Points on a hilly landscape, in no order, each with its height.
From any point a ball rolls to the lowest of the 5 points nearest to it. It stops when none of these is lower. Distance is the straight distance between rows; heights are no part of it.
Razev (h 4.47): [-18   0   9  -2 -25   6   8 -22 -49  27 -19  16  25  47  38  22 -54 -17
 -11 -22 -28]
rison (h 3.56): [ 28   9 -34  17 -13  25  48 -42 -15   0  14  17 -11  94  45 -37  22 -34
   1 -22  12]
dufep (h 6.23): [  6   5   2  39  41  25 -19 -33  27 -24  37 -15 -14  54  75 -12  97   7
 -15   9   1]
vasuz (h 9.14): [-27  19 -11 -22 -43  -6 -55  24 -29 -11 -36  15 -26  17 -18  80 -43  10
 -49 -58  20]
mefab (h 8.62): [ 27   1 -12  32  46 -37  68  15  40  -2   1 -46  -9 -93  -5 -11  24  -8
 -23  61  24]
pasup (h 1.85): [ 24  -4  18  11 -24 -17 -12  18  74 -10 -38   7 -14 -94 -50 -34  -5  15
  10  34  -9]
bugi (h 4.48): [ -8 -31 -54  -8 -72  55  14 -11  12 -22  39   2 -57  27  39   5   5   3
  31  32  -3]
ruvup (h 0.50): [-52 -14 -68  -3 -42  15 -27 -17  -6 -12  -5  79  12  18  43  54   8 -56
  11 -17 -20]
kifun (h 4.39): [ 27 -32 -40 -17 -63  51  18 -18  42  11  29  -8 -64  69  31 -11  41   8
   9  36  18]
buf (h 5.26): [  4  -7 -39  -9  54 -44 -26  -4 -15  15  43  -6  33 -28 -50 -80 -34  19
   8 -22  59]
Gopup (h 2.02): [-13 -19 -14   0 -42  23  13  25   9  14 -25 -50 -18 -35   0  16 -26  16
   3  15 -52]
zif (h 3.82): [ -9  -3  27  13 -25  29  26 -11 -22  14  15   2   6  31  18   6  -7   8
  17   8  -7]
zoz (h 5.94): [-19  33 -13  -4 -20  -3 -59  30  -6  -5 -33 -14  -7   8 -41  18 -38  31
 -26 -52  -3]
geg (h 4.82): [  2   2  57  -3 -15 -11  17  19 -15  45 -12  -1  15  14 -13   1 -28  11
  -2   6 -26]
mavef (h 1.27): [ 10   5  43  15  22  16  51  -9   1 -14   6   8   4  -3  20   5  37  -1
  16  27 -13]
Kot (h 1.61): [  7  -9 -21 -17  29 -54 -78 -16   5 -35  -9  17  32 -60 -43 -55  25  -5
  21 -13  42]
potu (h 1.16): [ 15   6   5  29  51  46  12 -36  -8 -32  30  12  -9  62  58  -6  85 -23
 -29 -17  12]
ponik (h 2.62): [  7  10  26  24  42 -38 -38  -7 -15  31 -25  25   2  34 -42   0 -32  13
  -9 -46  -1]
meke (h 6.67): [-36  -4 -28 -26 -63  19 -30 -18  -2  -2   2  24   4  21  43  78  -9 -17
 -11 -26 -36]
Zagu (h 4.55): [ 22  10  -5   3   0  37   4 -31   6 -20  13   6 -12 108  66 -28  79 -34
   2 -14  16]
sano (h 3.99): [ -5  45  -4  -6  24   3 -40  -6  -6  -5 -59  27   2 -13 -76 -23  28  24
  30 -35  24]
pon (h 3.97): [-18  -4 -47   6 -30  38  28 -36 -33 -15  10  32  19  85  39   6 -22 -29
  14 -25 -19]
Pame (h 2.28): [-24 -18 -53  -4 -61  43 -20 -24  -3 -14 -32 111  27  26  51  55  -4 -76
 -10 -48 -28]
tuz (h 5.24): [  1  29  -3  43  25  33  25  -6  20 -20  17 -20 -37   5  35   9  82  17
  -4  51  15]
bisa (h 1.64): [ 14   9  -2 -34 -29   3 -37  48  26  14 -63 -21 -27 -67 -61 -26   4  27
   8  -1  15]
levod (h 3.52): [-14 -49 -29  25 -40  53  41  -4  22   3  24 -27 -49 -10  26  28 -10  13
  34  25 -17]
simi (h 5.13): [ 20  12  32  -8  72 -45  -8   7 -11  11  41  19  21 -25 -23  -2  -9  -4
 -28 -19  14]
Nol (h 2.68): [-25 -20   7 -13 -48   5   1  37  14   5  -4 -38 -11 -32  -8  23 -30   3
   4   2 -40]
Duno (h 5.28): [-41 -24 -44 -15 -50  44 -16 -22  12 -28  31  51   0  12  40  64   4 -15
   8  12 -24]
kup (h 3.35): [-17  -9 -43   7 -53   6 -22 -40  -9 -17 -23  59  38  25  62  54 -34 -51
   2 -46 -26]
pelop (h 6.62): [ 17 -11 -10 -28  69 -47 -29  18 -17  10  58   5  13 -30 -36 -50 -20  19
 -15  -6  72]
lib (h 1.17): [-18  -6   1 -16 -39   9 -14 -13 -35  21  -8 -10  24  38  19  38 -60   9
   2 -37 -31]
tiru (h 3.03): [ -9  28   5 -13 -17   4 -31  30  14   3 -55 -12 -20 -14 -76 -24  -4  29
   6 -27  -6]
kobi (h 4.10): [  2  -1  54  -1  -9  -5  -1  35  16   7 -26 -21  21  -9 -39 -13 -21  10
  -2  -3 -22]
mobe (h 4.98): [-10 -21 -21   0 -43  25  23 -19 -35   0  20   2   9  39  48  14 -32 -23
  22 -12 -35]
kib (h 8.14): [ 39 -13   7 -26  48 -57   8  19   5  -9  15  -8  15 -77 -17  -7   1  11
  -4  50  41]
rep (h 7.15): [ 15 -12  19   5  45 -38   0  13  34  -5  12  -8  -1 -71 -11  -2   2   0
  -8  49  40]
pali (h 2.55): [ -3  -1 -23  -4  58 -41 -65  -5  14 -30  -6  11  24 -42 -49 -55  24   0
  -1 -30  37]
Domis (h 3.41): [-11  39 -33  -6  -5  12 -26  12 -29  16 -73   3  -4  -3 -91 -27  11  29
   8 -40  20]
panuz (h 2.91): [ -4  -9  17  39   0  60  48 -18   0 -13   2 -15  -4  26  28  11  41  10
  14  34  -9]
zaze (h 3.86): [ 14  21  22  -7  70 -13  32   0 -20 -26  38 -14  13 -16  36  14   6   3
 -47  29  34]
nalan (h 3.19): [ -6  17 -53  10  64 -46 -58 -26 -29 -24  -7  25  38 -40 -47 -38   4   6
  31 -51  25]
morir (h 5.09): [-12 -29 -53 -27 -74  35  -4 -40  20 -22  37  14 -47  26  40  23   9  -8
  28  16   8]
Lom (h 1.46): [ 11  18  50  13  20   3  31 -27 -34  21   6  25  15  49  22   7 -39 -23
  -4 -16 -12]
roze (h 6.24): [-42 -35 -50   2 -69  31 -29  -6  29  -7  14  14 -22   9  35  54  38  -8
  47  25 -44]
tuga (h 1.57): [ 17  12  44  15  64 -15  19 -29  -5   9  21  18  27  21  24  20 -21  -4
 -10 -18   8]
tero (h 1.03): [ 23 -12  -8   5  -9  35  36 -24  10 -20  14 -12 -23  98  39 -24  53  -4
  -2   0  21]
bet (h 6.29): [ 31  -2  30 -17  57 -60 -33  13   2  -1  35  16  25 -30 -29 -24 -30   8
 -15  15  26]
Migoz (h 4.22): [-14 -34 -46   2 -56  58  -5 -14  36  -3  53 -11 -59   3  26  47  13  -6
  39  53  -7]
kipes (h 3.43): [  2  14  -8 -34 -30   3 -33  51  14  17 -45 -34 -31  -5 -21  22 -24  18
 -16 -41   1]
volo (h 3.33): [-12  -4  16  37   4  44  28 -20   6 -13  10 -15 -15  19  16  -2  55  19
   9  47   3]
lel (h 2.89): [-10  38 -13 -24 -32  -4 -42  30  -3  -4 -72 -10 -15 -18 -77 -46   2  19
  10 -17   8]
dip (h 3.47): [-44 -23 -37  -3 -47  31  20  -8   0 -13  30 -19 -25 -23  47  33   3  -6
  38  29 -29]
nar (h 4.94): [-11 -16 -50   4 -55  12  14 -37 -37  -3  15  30  23  37  51  20 -28 -37
  19 -36 -19]
Tema (h 7.60): [ 39   1  24  19  30 -19  30  26  46  -4   5 -23   6 -76  -1  -7  26 -10
 -23  52  34]
tipo (h 5.43): [ 17   4  65   2  24 -21 -16  34  -7  27 -36  11  16  -5 -45  -3 -13  15
  -3 -16 -22]
bel (h 2.32): [-3 -2 23 30 18 25 49 -8 19 -1  5 -9 -9 -2 14 23 51  1 -7 38 -9]
mamo (h 6.43): [ 19   6  44 -12  53 -46 -16   7  18  -8  39  -5  30 -30 -14   5  -4   4
   2  29  28]
voro (h 3.30): [ -9  49 -65 -35 -32  31 -29  22 -38 -29 -76   7   1 -41 -77 -25  13  33
  42 -51  31]
gubuz (h 0.83): [ 22  12  33   8  76 -19  17 -22 -33  -7  34  31  21  27  24  23  -9  -9
 -18 -25  10]
Seg (h 3.69): [-34 -30 -54   1 -38  -5  -1 -46 -30  -7 -13  55  21  48  73  42 -51 -60
  -3 -53 -11]
pir (h 5.02): [ 26  24   8 -27  59 -38  17  23  -4   1  43 -26  16 -46  19  12  -2  27
 -38  25  30]
maz (h 3.91): [  3 -24  24  24 -26  10  47  37   0  10  -6 -24  -7 -22   5  -7  -7   6
   3  25 -44]
gabas (h 7.27): [ 13  28 -38  27  45 -28  27  10  17  -7  32 -66   0 -47  24  -6  32  12
 -41  50  29]
pero (h 3.88): [-46 -18 -29  -9 -63  42   2 -19  -2  -8  30 -10  -1  -4  43  58 -10 -18
  15  14 -40]
rigi (h 5.64): [-49 -10 -28  -5 -56  30 -19 -31 -13  -7 -18  34  26   1  42  94 -25 -18
  -8 -32 -40]
Zof (h 3.08): [-39 -12 -10  13 -51  35  37  -9  15  -5  30 -36 -34   9  24  20   7   0
  44  36 -31]
feb (h 2.88): [ 14   0  -2  17 -29  51  25 -12  24 -17  18 -22 -26  56  43 -18  48   3
  17  31   4]
gimeb (h 2.59): [ 11  12   4  37  39   5  32 -32 -16 -13  29  51  14  90  48 -15  32 -55
 -14 -35   3]
Dudop (h 3.38): [ -3  -2  49 -11 -15 -18  -4  47  11   2 -50 -27   3 -10 -31  -2 -23  28
   1 -17 -20]
sut (h 6.22): [ 34  -5  -6  18   0  20  -2 -32  67 -11  10  -3 -41  60  66 -10  86  -2
 -17  13  11]
biv (h 1.41): [  4 -20  23  -3  28 -54 -53   3  23  -9 -16  15  15 -54 -68 -40  14  12
   7   7  25]
pobo (h 2.81): [ -4 -15 -36  17 -24  11  43 -36 -42 -11   7  54  -6  89  53 -19 -29 -25
  17 -26   1]
Tapit (h 0.70): [ 17  28  24  26  45  -9  21 -27 -24  21   0  33  23  47  33   8 -30 -20
   3 -41  -4]
keki (h 2.90): [-34 -21  -1  11 -63  34  28  31  26  14 -14 -59 -45 -65  -5  27  -7   6
  29  33 -49]
Did (h 3.37): [  5 -14  -4  -3 -30  55  36   0  12   2  14 -18 -34  53  25   0  19   3
  27  25  -4]
Rali (h 3.51): [-31 -28 -74 -37 -71  27 -15 -26   2 -29  19  51   2  40  51  46  19 -33
  14  -2 -31]
Peli (h 3.57): [-25 -26   4  37 -41  66  45  -6  22 -15  14 -38 -24  16  21   0  24  -1
  23  44  -6]
meka (h 3.13): [  1   0  19   5  20  26  44 -37 -37   8  17  32  28  49  45   1  32 -24
   5 -10 -26]
Riti (h 3.21): [-30 -23  31  50 -31  43  56   8   6  -1   8 -51 -19 -28  11  13  14   1
  20  35 -34]
Seko (h 4.45): [  9  -9  22 -20  77 -33 -28  -3 -36  19  43  32   7  -4  -7  -3 -24   3
 -10   3  29]
vikel (h 4.63): [  3   6  19 -10  -7 -16 -51  21 -29  38 -38  19  -6  15 -52 -15 -46  24
 -13 -50  -7]
mupo (h 2.72): [  8  16  47   3  48 -30  -2 -19 -23   9   1  47  -3  31 -11  10 -41 -16
 -24 -35 -16]
Tugeb (h 3.25): [-11   2  16   8 -36  35  45 -19 -20   5  -3  14  35  49  33   1 -12 -18
  14 -14 -17]
ligi (h 6.76): [ 22  -8 -12  -1  89 -46 -55 -15 -31   2  33  29  12   0 -48 -33 -27   6
  -5 -34  31]
rase (h 1.24): [  3  17  31 -21  -8 -13 -35  26  58  -1 -50 -16  -3 -78 -62 -41  23  32
  20  12   5]
likor (h 5.54): [ 49  -6  18   3  22 -31  33  17  52   2   4  -7 -29 -98 -33   2  12 -14
 -12  49  20]
vib (h 1.21): [ -5 -12  -1 -10 -45   0  12  47  41  13 -36 -58 -11 -57 -13 -10 -15  20
   8  26 -32]
leg (h 3.12): [ 15 -26  44  19  -8  -1  23  34  27   2 -11 -22   6 -70 -12  -6  -2   9
   5  33 -36]
mesaf (h 2.37): [ 20 -20  30  28 -15   7  20  25  34  -6 -37 -38   3 -68 -15  -2   2   3
  16  58 -29]
Pired (h 3.20): [ -6   8  45  -7  -5 -18  -1   5 -18  34  -9  12  14  24 -26   0 -38  11
 -14 -29 -28]
Keget (h 5.12): [  7   6  47   3   3 -23 -18  28 -14  46 -20  25  39   9 -38 -13 -18  25
 -15 -11 -21]
Vemoz (h 0.55): [ 23  14  -3  -6  23 -38 -60 -10  16  -5 -28  26  17 -46 -74 -46  41  30
  12   1  33]
Datef (h 6.17): [-18  22 -17  -5 -22 -20  -6 -21 -30  22 -37  16  37  57  21  28 -67 -16
 -32 -55 -26]
Somu (h 2.25): [  4   4  51  38   0  38  57  -2  -2  -2   5 -24   2   7  17  13  33  23
  24  43 -10]
mudaf (h 4.26): [-23 -17 -62  -3  72 -47 -58 -25 -40  -6  16  -1  41 -46 -42 -80 -14  14
   1 -50  42]
Gaz (h 4.28): [-14  -6 -29   6 -55   8  27 -15 -41 -14   8  41  18  59  57   9 -44 -33
   4 -38 -16]
lidot (h 7.06): [  5 -21   1 -27  45 -53 -37  14  -8  19  36 -15   2 -43 -31 -25  -3   1
 -13  25  61]
Pipeb (h 2.47): [ 15 -10  56   6  15  21  49  20   0   3  26  -7   3 -20  24  18  23  -1
  17  26  -5]
vuku (h 2.35): [-10  -8  22  14   2   9  36 -12 -26  12   9  18  20  38  19   5 -45 -22
 -12 -20 -17]
mim (h 4.49): [-20 -19  48  12 -25  19  37  11 -14  22  -9 -17  -4   1   6   3 -22  14
   2  13 -38]
zode (h 6.84): [ 25  -4 -14 -11  38 -48 -18  17  33  22  30 -28   9 -55 -35 -64 -13  12
 -23   6  65]
Zuvep (h 3.80): [  8 -18 -31 -18 -55  42  20  -9   6   3  16  -4 -44  63  38 -24  21   1
  25  12  -9]
sasu (h 3.72): [ 30 -36 -26  10 -29  43  21 -18  56  -4  15  -5 -36  60  58 -11  34  18
  11  31  16]
Samab (h 2.40): [ 19 -17  22  15 -10  -9  18  43  44  23 -54 -25 -25 -93 -55 -40   6   2
   8  40 -26]
dufe (h 6.28): [ 17  -6 -33 -17  49 -61 -35   2   7   9  46 -18  -3 -54 -35 -58 -11  21
  -9  12  61]
Leven (h 3.68): [-24 -19   8  10 -41  42  45  -8  -6  16   8 -27  -5  39  30   5   7   0
  30  31  -8]
Sevur (h 2.53): [ 12  -2  31  -6  24 -58 -33  27  29   7  -7  20  14 -52 -46 -17  17   2
   1  16  11]
kif (h 3.79): [  4   3   5  -4  56 -39 -46  19 -12  18 -16  50   4  11 -59  -5 -16  29
 -16 -18  -3]
lovof (h 2.54): [ -6   3   3 -23 -40   3 -25  62  26  11 -53 -38 -28 -31 -48   4 -20  26
  -9 -23 -27]
fof (h 3.60): [ -2  -1  21  22 -11  44  55 -19 -27  -7  27   1   6  41  24   3  23 -20
  24  -1 -26]
pafi (h 2.06): [ -1  19  -8 -47 -68  18 -42  47  10 -12 -59 -48 -45 -27 -54 -20  -6  39
   1  -5  10]
noka (h 7.47): [ 17  12 -11  36  37  22  -8 -18  47 -24  16 -34 -56  19  59 -14  98   6
 -21  64   2]
Rofav (h 4.02): [-30 -31 -17  -1 -43  41  36 -31 -20 -16  25 -14  -9  40  30   3   2  -6
  17  14 -17]
Pazu (h 5.31): [-12 -14 -44   6  76 -46 -39 -13 -28 -21  33   6  14  -4 -56 -75 -21   6
  15 -19  53]
bav (h 6.37): [ 22   0  30  51  40  -7  57  23  26  -3  -2 -40 -17 -75   6   2  31 -14
   4  52   8]
lopon (h 5.46): [-18  -5  25 -10 -35  14  16  14 -24  11 -10 -28   3   7  13  18 -33   2
   2  -2 -26]
tud (h 4.64): [ 21  20  22  24  39  15  58  15  18 -31  12 -40  -4 -21  43  30  50   0
 -12  53  11]
rolan (h 5.57): [-38   7 -33 -19 -40 -16 -28 -15 -22   2 -15   8  31  40  38  60 -65 -13
 -51 -53 -26]
zeg (h 8.11): [ 37  -7  -5 -33  52 -59  21  41  12  19  45 -34  -3 -71  11 -47 -13   6
 -18  34  73]
Vipak (h 2.82): [  4   8   0  25 -16  -4  36 -37 -34  19   3  35  39  75  32  22 -60 -23
   0 -14  -5]
ler (h 3.24): [-61 -28 -15 -11 -51  21  22  -2  -9   5   3 -29  -7  12  25  28  -1  -7
  15  13 -45]
petos (h 2.71): [ -6  18  49  16  27   7  24  15 -16   5 -11   6  22   6  11  18  12   1
   1   2 -23]
poge (h 5.82): [ 27  -6  44  -3  37 -21  25  17  12   0  15 -10   7 -52   0  -3   0 -10
  -1  42   5]
sizik (h 2.29): [ 16  13  21 -20  91 -36   9 -16 -47   7  36  -2  33   3  28  15 -25  11
 -37   1  25]
sato (h 4.42): [  3   7  -5   5  48 -34 -49   0 -10   4 -37  50  22   2 -84 -22   3  14
  -3 -21   0]
Vosi (h 6.82): [ 14  19  23  24  50  34  34 -23   5 -33  35 -18   0  28  38 -11  74  12
   0  35  25]
fam (h 7.88): [ 30 -18  18   1  14  21  -7 -21  37  -5  18   3 -28  80  66 -25 105 -11
  -5  -4  -3]
Kipa (h 2.12): [-21 -19  -2  -6 -36  -2  27  15  17  17 -18 -42   2 -44   7  20 -37  37
  14   1 -45]
Nizo (h 6.64): [ 37  -2   4  12  36 -39   6   5  37   5  36 -11  -1 -86 -31 -36   4 -13
 -28  49  43]
Misa (h 4.40): [ -6   5   1  24 -19  -2  -2 -15 -35  38 -14  18  17  64   7  20 -52 -16
 -12 -41 -19]
nuko (h 4.18): [-43  -8 -10  -3 -46  18   9 -10 -14   0  14 -14  13  10  38  33 -25  -8
   3   9 -50]
Kuz (h 4.17): [ 36 -19  40  34  26  16  26  14  29 -12  -4 -11  -7 -50   5  11  17 -14
   9  54  -8]
Nomet (h 3.61): [-50 -21 -40   6 -58  28  -6  -8   6  -4  27 -21 -16 -16  44  60  -3   8
  20  16 -30]
Pog (h 3.87): [ 15  32  30  16  41  28  30 -35 -37 -15  11  16   8  59  62   7  46 -23
   3 -21   7]
kud (h 6.42): [  7  25  -2  27  66  26  17 -17  -6 -37  38 -18  -9  -2  66  16  65  13
 -41  39  12]
Bek (h 3.89): [-59 -11 -16 -11 -61  38 -12  12  16   5   4 -31  -1   0  17  59 -15 -16
   3  13 -49]
Vilok (h 3.83): [-19  19  11   7  -8 -23 -22   5 -32  25 -52  15   3  44 -45 -10 -67  18
 -36 -40 -12]
tir (h 5.11): [ -3  21  10  -7  70 -25  44  20   2 -16  43 -41  10 -47  37   1  32  10
 -42  28  30]
Magem (h 2.30): [ 22 -25  -7   1  13 -53 -56   9  33  -9  -8  -8  16 -69 -50 -35   5  17
   3  27  37]
Sezuf (h 4.06): [ 10  -1  50   3  31 -42 -23   8 -27  30  -8  19  20  14 -37   9 -10   1
 -13 -15 -10]
panud (h 9.32): [-18  24  -6 -21 -43   4 -57  -5 -21  -7 -44  23 -17  26   7  77 -52   9
 -44 -64  -6]
dizev (h 8.74): [-10   5   1 -21 -54 -18 -47  25 -12   8 -41  -9 -17  31 -31  55 -57  13
 -41 -53  -8]
ledak (h 8.84): [  6  20 -24  28  47  13   6  -3  15 -19  32 -59 -16 -10  49   5  71 -18
 -67  47   5]
Sovi (h 8.13): [ 48  16 -10 -16  45 -27  35  20  12  -8  24 -44   2 -68  -6 -24  11  -2
 -35  59  53]
malop (h 5.40): [-15  25  -6   1  34  -9 -53  -4 -29  24 -66  28  16  31 -82 -21 -11  19
   6 -36  -2]
duto (h 2.65): [-38 -23  -8  17 -33  33  34  20  -1  -4   8 -40 -19 -19  -3  13  -3  15
  30  18 -38]
gabiv (h 7.21): [  5  35 -47 -10 -24   6 -44  27 -42  -1 -51  -4 -28  18 -64  19 -31  21
 -21 -38  32]
koto (h 3.27): [-12 -10 -60 -11 -59  22 -12 -31 -23 -19  29  53  13  41  58  23  -4 -67
  -2  -3 -15]
ziru (h 2.73): [ -3  -2  -8  16 -21  -3  42 -28 -40   2  13  48  19  81  44 -14 -54 -45
  19 -39  -3]
Lok (h 5.20): [-46 -15 -11 -33 -42  -4  -7  13 -10   0 -11 -40   2  -1  -2  59 -42  19
 -13 -15 -29]
goda (h 3.73): [-15   1 -42  16  58 -27 -62 -11  -8  -3  -5  33  25 -22 -66 -44   4  12
  21 -45  25]
guzig (h 3.66): [-15 -40 -22  10 -44  59  30 -20  50   0  20 -29 -55  64  47 -14  45  -2
  27  44   6]
teved (h 4.62): [  7  30  19   7  59  18  10  -6 -25 -36  26  -5  23  21  58   0  39  -7
 -44   7  16]
Bufe (h 1.22): [-31   0 -40  -4 -43  -6  -3 -29 -30  -3 -19  26  22  43  48  50 -56 -35
  -7 -43 -43]
ranel (h 3.40): [ 31  15  48   2  66 -53 -22 -14 -18  18  11  43  19  20 -20  -4 -39   6
 -10 -20  30]
Beze (h 3.01): [ -7   0 -12   1 -58  -1 -35  48  11   1 -42 -50 -19 -42 -24  27 -25   4
  14 -16 -27]
tameg (h 3.81): [ 14  -5  11  41   2  49  30 -22  36  -3  13 -14 -34  50  35 -19  80  16
  -3  48   1]
nipab (h 2.38): [ 23  -8   4  28  -4  -9   7  21  71  11 -53  -8 -12 -99 -40 -60   1 -11
   4  45 -14]
ganuz (h 3.90): [ -7  52 -34 -21   4  29  -9  11 -43 -12 -70   9  11 -16 -86 -48  24  39
  31 -25  38]
Papet (h 5.76): [-35 -38 -47 -14 -69  36 -11 -26  16  -8  47   8 -20  20  52  35  25 -35
  42   9 -10]
viso (h 4.78): [  26   -7   -3    2   18  -45   -4   -2   65    3  -13  -27   -1 -102
  -27  -39   -3  -15   -4   50   44]
geze (h 3.34): [ 32   3  17 -11   4 -53 -26  17  46  -8   0  -1   4 -98 -38 -25  10 -10
   4  34  22]
Zafo (h 1.18): [ -4  14  38  -4   8 -31 -25 -10 -24  35 -20  36   1  37 -20 -14 -55   3
  -7 -32 -15]
veg (h 4.41): [ 16  -5  45 -11  14 -29 -15  23  -6  13 -24  13  25 -32 -61 -13  -5  10
 -12 -11 -18]
kere (h 4.07): [ 19  -2   4  17   3  33  26 -34  11 -26  29  16  -6  71  42  -8  84 -17
 -14   5   3]
zam (h 5.95): [-16  20 -42 -34 -33   3 -52  34 -19 -14 -55 -13 -43   1 -35  36 -36  22
 -32 -16  23]
Bazu (h 7.57): [ 25  18   7 -33  62 -50   9  27  -2   7  42 -45  24 -44 -19 -46 -20  19
 -20  19  73]
zot (h 1.07): [ 20  15 -22  27   5   2  47 -39 -42   2   7  55  16  76  56   5 -14 -46
   9 -42  13]
ludi (h 6.10): [-17 -36 -63 -18 -55  40   4 -12 -10 -22  42  21 -18  73  40   5   8 -35
  41  10  -7]
kub (h 8.89): [ 30  38 -22  12  45 -20  42  25  39  25  24 -67  12 -73  -2 -55 -12   2
 -40  50  72]
zur (h 4.50): [ 13   2  52  -2   7 -18  24  27  16  19  -2 -11  11 -42 -36 -17  -5  28
  12  19 -18]
lon (h 3.92): [ 14  -2  58  -2  22 -37 -19  13  18  11  -7   8  17 -27 -53  -2   2   9
   2   7  -2]
zir (h 4.00): [-29  -3  -6 -23 -52  16  24  20  -5  22 -14 -18  -1   7   6  49 -40  -2
  14  -3 -44]
gosir (h 5.22): [-15   1  21 -27 -25  -9 -10  42   1  12 -39 -24  11  10  -6  30 -48  25
   0 -10 -41]
rozad (h 6.27): [-20   3   2 -12 -28 -15 -41  12 -16  17 -25   3  -7  44  -4  26 -62  12
 -10 -42 -18]
rator (h 4.13): [-16 -38   9  -5 -13  28  39  -3 -24  10  18 -17   7  32  27   8  -5 -29
  31   2 -33]
fibed (h 4.25): [ -1  27 -21  12  54 -12 -45 -15 -21 -16 -63  28  32 -43 -89 -36  29   9
  20 -59  18]
Vani (h 6.72): [ 27  13  13   9  42 -23  47  16   9 -18  29 -31  -7 -72  15  12  23   8
 -26  40  33]
tos (h 6.57): [-26  -1   1 -25 -63 -12 -34  23 -10  10 -19 -21   2  -2  -1  59 -38  10
 -40 -45 -17]
pegov (h 3.10): [ 20  -7  44   0  11 -20  -4  31  44  -2 -16  -9  -6 -69 -51 -13  -4 -15
   4  50  10]
miru (h 5.81): [ 21 -38 -50 -40 -81  42 -12  -6  55  -8  45  57 -57  17  29  37  45 -27
  34  36 -11]
lagap (h 5.23): [ 23   0  42  -2  45 -21  13  19   2   2  25   9  10 -22  -3  25   3  10
 -32  27   6]
vete (h 4.29): [  8  19  15   4   3  49  33 -37 -12 -20  26  28  -1  71  48 -15  49 -18
   8 -12  -3]
ker (h 2.33): [ 11  -1  46  -1  37  25  49 -15 -23   8  20   7  16  25  31 -14  14 -10
   1  -5 -13]
repaf (h 3.85): [  1   0  60   6   7 -15  18  11  -8  17  -4   8  12  13 -16   7 -21   4
   4 -21  -8]
febab (h 4.61): [-29  59 -51 -26 -13  19   3   8 -55  -7 -52 -10 -12  -4 -82   4  -4  25
  27 -55  42]
toko (h 5.96): [  5  -4 -42 -15  44 -52 -41 -10  10 -18  39 -12  19 -40 -31 -89 -11  13
  16  -9  58]
gan (h 4.37): [-25  -3 -20   5 -28  16  19 -23 -25  14  -5  -3  13  37  47  34 -57  -6
   1 -23 -47]
nifas (h 2.48): [  4  -4  42   5  16 -18   7  -4 -26  14   5  29  34  40  -2  -3 -48  -8
 -16 -28 -27]
petas (h 2.34): [ -5  14   8   5   2  11  50 -30 -42   2  12  19  31  74  51   1   0 -40
  10 -33   4]
bapod (h 3.39): [-14  47 -25 -31  -9  15 -34  15 -23   2 -60  -3  -9  -1 -94 -20   3  41
  15 -37  24]
refig (h 3.58): [-14   5 -20 -26  41 -30 -50   2   1  -7 -24  35  10 -14 -72 -43  19  28
   1 -42   8]
siges (h 1.37): [ -4   9  18 -23 -20 -26 -33  15 -22  17 -42   5   5  36 -30   9 -34  10
 -19 -25 -39]
ribo (h 3.26): [  6  11  45  25  40  30  37 -29 -20  -4  33  -1  29  11  54   6  45 -19
 -14  17  -5]
gefez (h 1.60): [ 12  27  23   4  77  -5  28 -27 -34   7  37  21  23   4  41  35   0   0
 -17 -18  -5]
paz (h 2.36): [ 15  20  -1  -4 -50   5  -7  52  75  20 -78 -50 -48 -92 -38 -36 -28  -2
  10   6 -17]
tumen (h 6.19): [ 41   3   1 -18  71 -36 -25  -8 -10  14  39  20   5 -17 -19 -24 -20   2
 -19 -10  38]
faf (h 3.84): [ 15  13   6  17  37  35  25 -43 -14  -5  32  13   4 104  56  -3  59 -29
  10 -50   3]
Tinek (h 1.80): [ 25   6  36  12 -16 -15 -14  33  51  17 -54  -9 -12 -60 -51 -36   4   9
  10  19  -8]
luzur (h 4.27): [ -6   5  14  -1  34 -31 -53  17  -7 -14 -24  17  24 -14 -72 -35  11   2
 -12 -13  13]
Vadu (h 4.68): [-31 -19 -27 -13 -55  30   5 -20  -7 -26  36   7   1  19  19   8 -14 -28
  35  23 -27]
bamu (h 5.06): [-24 -14 -49  -7 -42  16 -18 -31 -10  -4  35  27  11  32  44  41 -15 -28
  16 -19 -27]
vure (h 3.71): [  2  30  21 -20  -6 -19 -35  36 -14  12 -43   6  -5  -7 -62 -19 -14  30
   2  -8  -8]
sedu (h 3.11): [-35 -27 -26   4 -41  22  21   7  17  -5  17 -36 -13 -43  13  54  -7  12
  27  18 -51]
roked (h 7.59): [ 45   5 -16  -9   2 -46  -1   5  36  24  39 -31 -11 -72 -33 -81 -13  -1
   2  32  79]
Goloz (h 2.92): [ 38   5  37 -11  30 -42 -40  -2  14   7 -11  26   3 -44 -46 -24   4  19
   5  -6   3]
gofe (h 5.34): [ 14  20   4  10  40  20  -2 -22   6 -34  40 -16  -5  43  58 -12  88   4
 -17  12  23]
gozi (h 3.44): [  2 -23  -7  -1 -11  33  43 -39 -31 -19  11  18   4  84  34 -19  17 -19
  13 -20   4]
kofos (h 2.58): [ -1  60 -43 -35 -35  26 -14  28   5 -19 -80 -13 -36 -44 -78 -33   9  35
  15 -13  24]
supu (h 0.89): [ 13  25  20 -16   3 -33 -49   5  24 -10 -38   9  27 -54 -88 -38  32  19
  15   9  20]
Furer (h 5.03): [  9 -38 -58 -35 -67  36   6 -14  43 -13  48  19 -77  18  53  29  25  -5
  33  69  16]
belav (h 2.46): [  4   4  37  -1 -25 -28   6  39  43   1 -47 -19  -1 -58 -43 -15  -6   3
   1  -4 -17]
leras (h 6.21): [-25  -7 -16 -16 -49  -3 -13  -5 -11   1 -19 -19   9   0  37  64 -48  -7
 -24 -29 -31]
Sav (h 4.24): [ 21   5  38  15  51 -54 -40   5 -31  35   5  26   5 -10 -41  -9 -13  13
   0 -25   6]
nilu (h 1.87): [ 24  10  38  13  78 -37  -1 -12 -15  18  30  26   6  26  26  18 -42 -17
 -29 -41  12]
kovet (h 4.38): [ -3 -28  -7 -15  54 -54 -67  19  -3 -10  14  32  19 -31 -31 -32  11  27
 -16  -6  20]

Where does a ball stop that starts at each point below?
zode | Vemoz
Migoz | vib
rator | mavef
roked | Vemoz
mefab | Vemoz
tiru | Vemoz
gabas | Tapit
Vani | Tapit
roze | vib
tos | vib

Two balls start at each pair of points below. Name the first point that both come to, or write none.
pelop, Pazu | Kot
lagap, tumen | sizik
Tema, nipab | Tinek
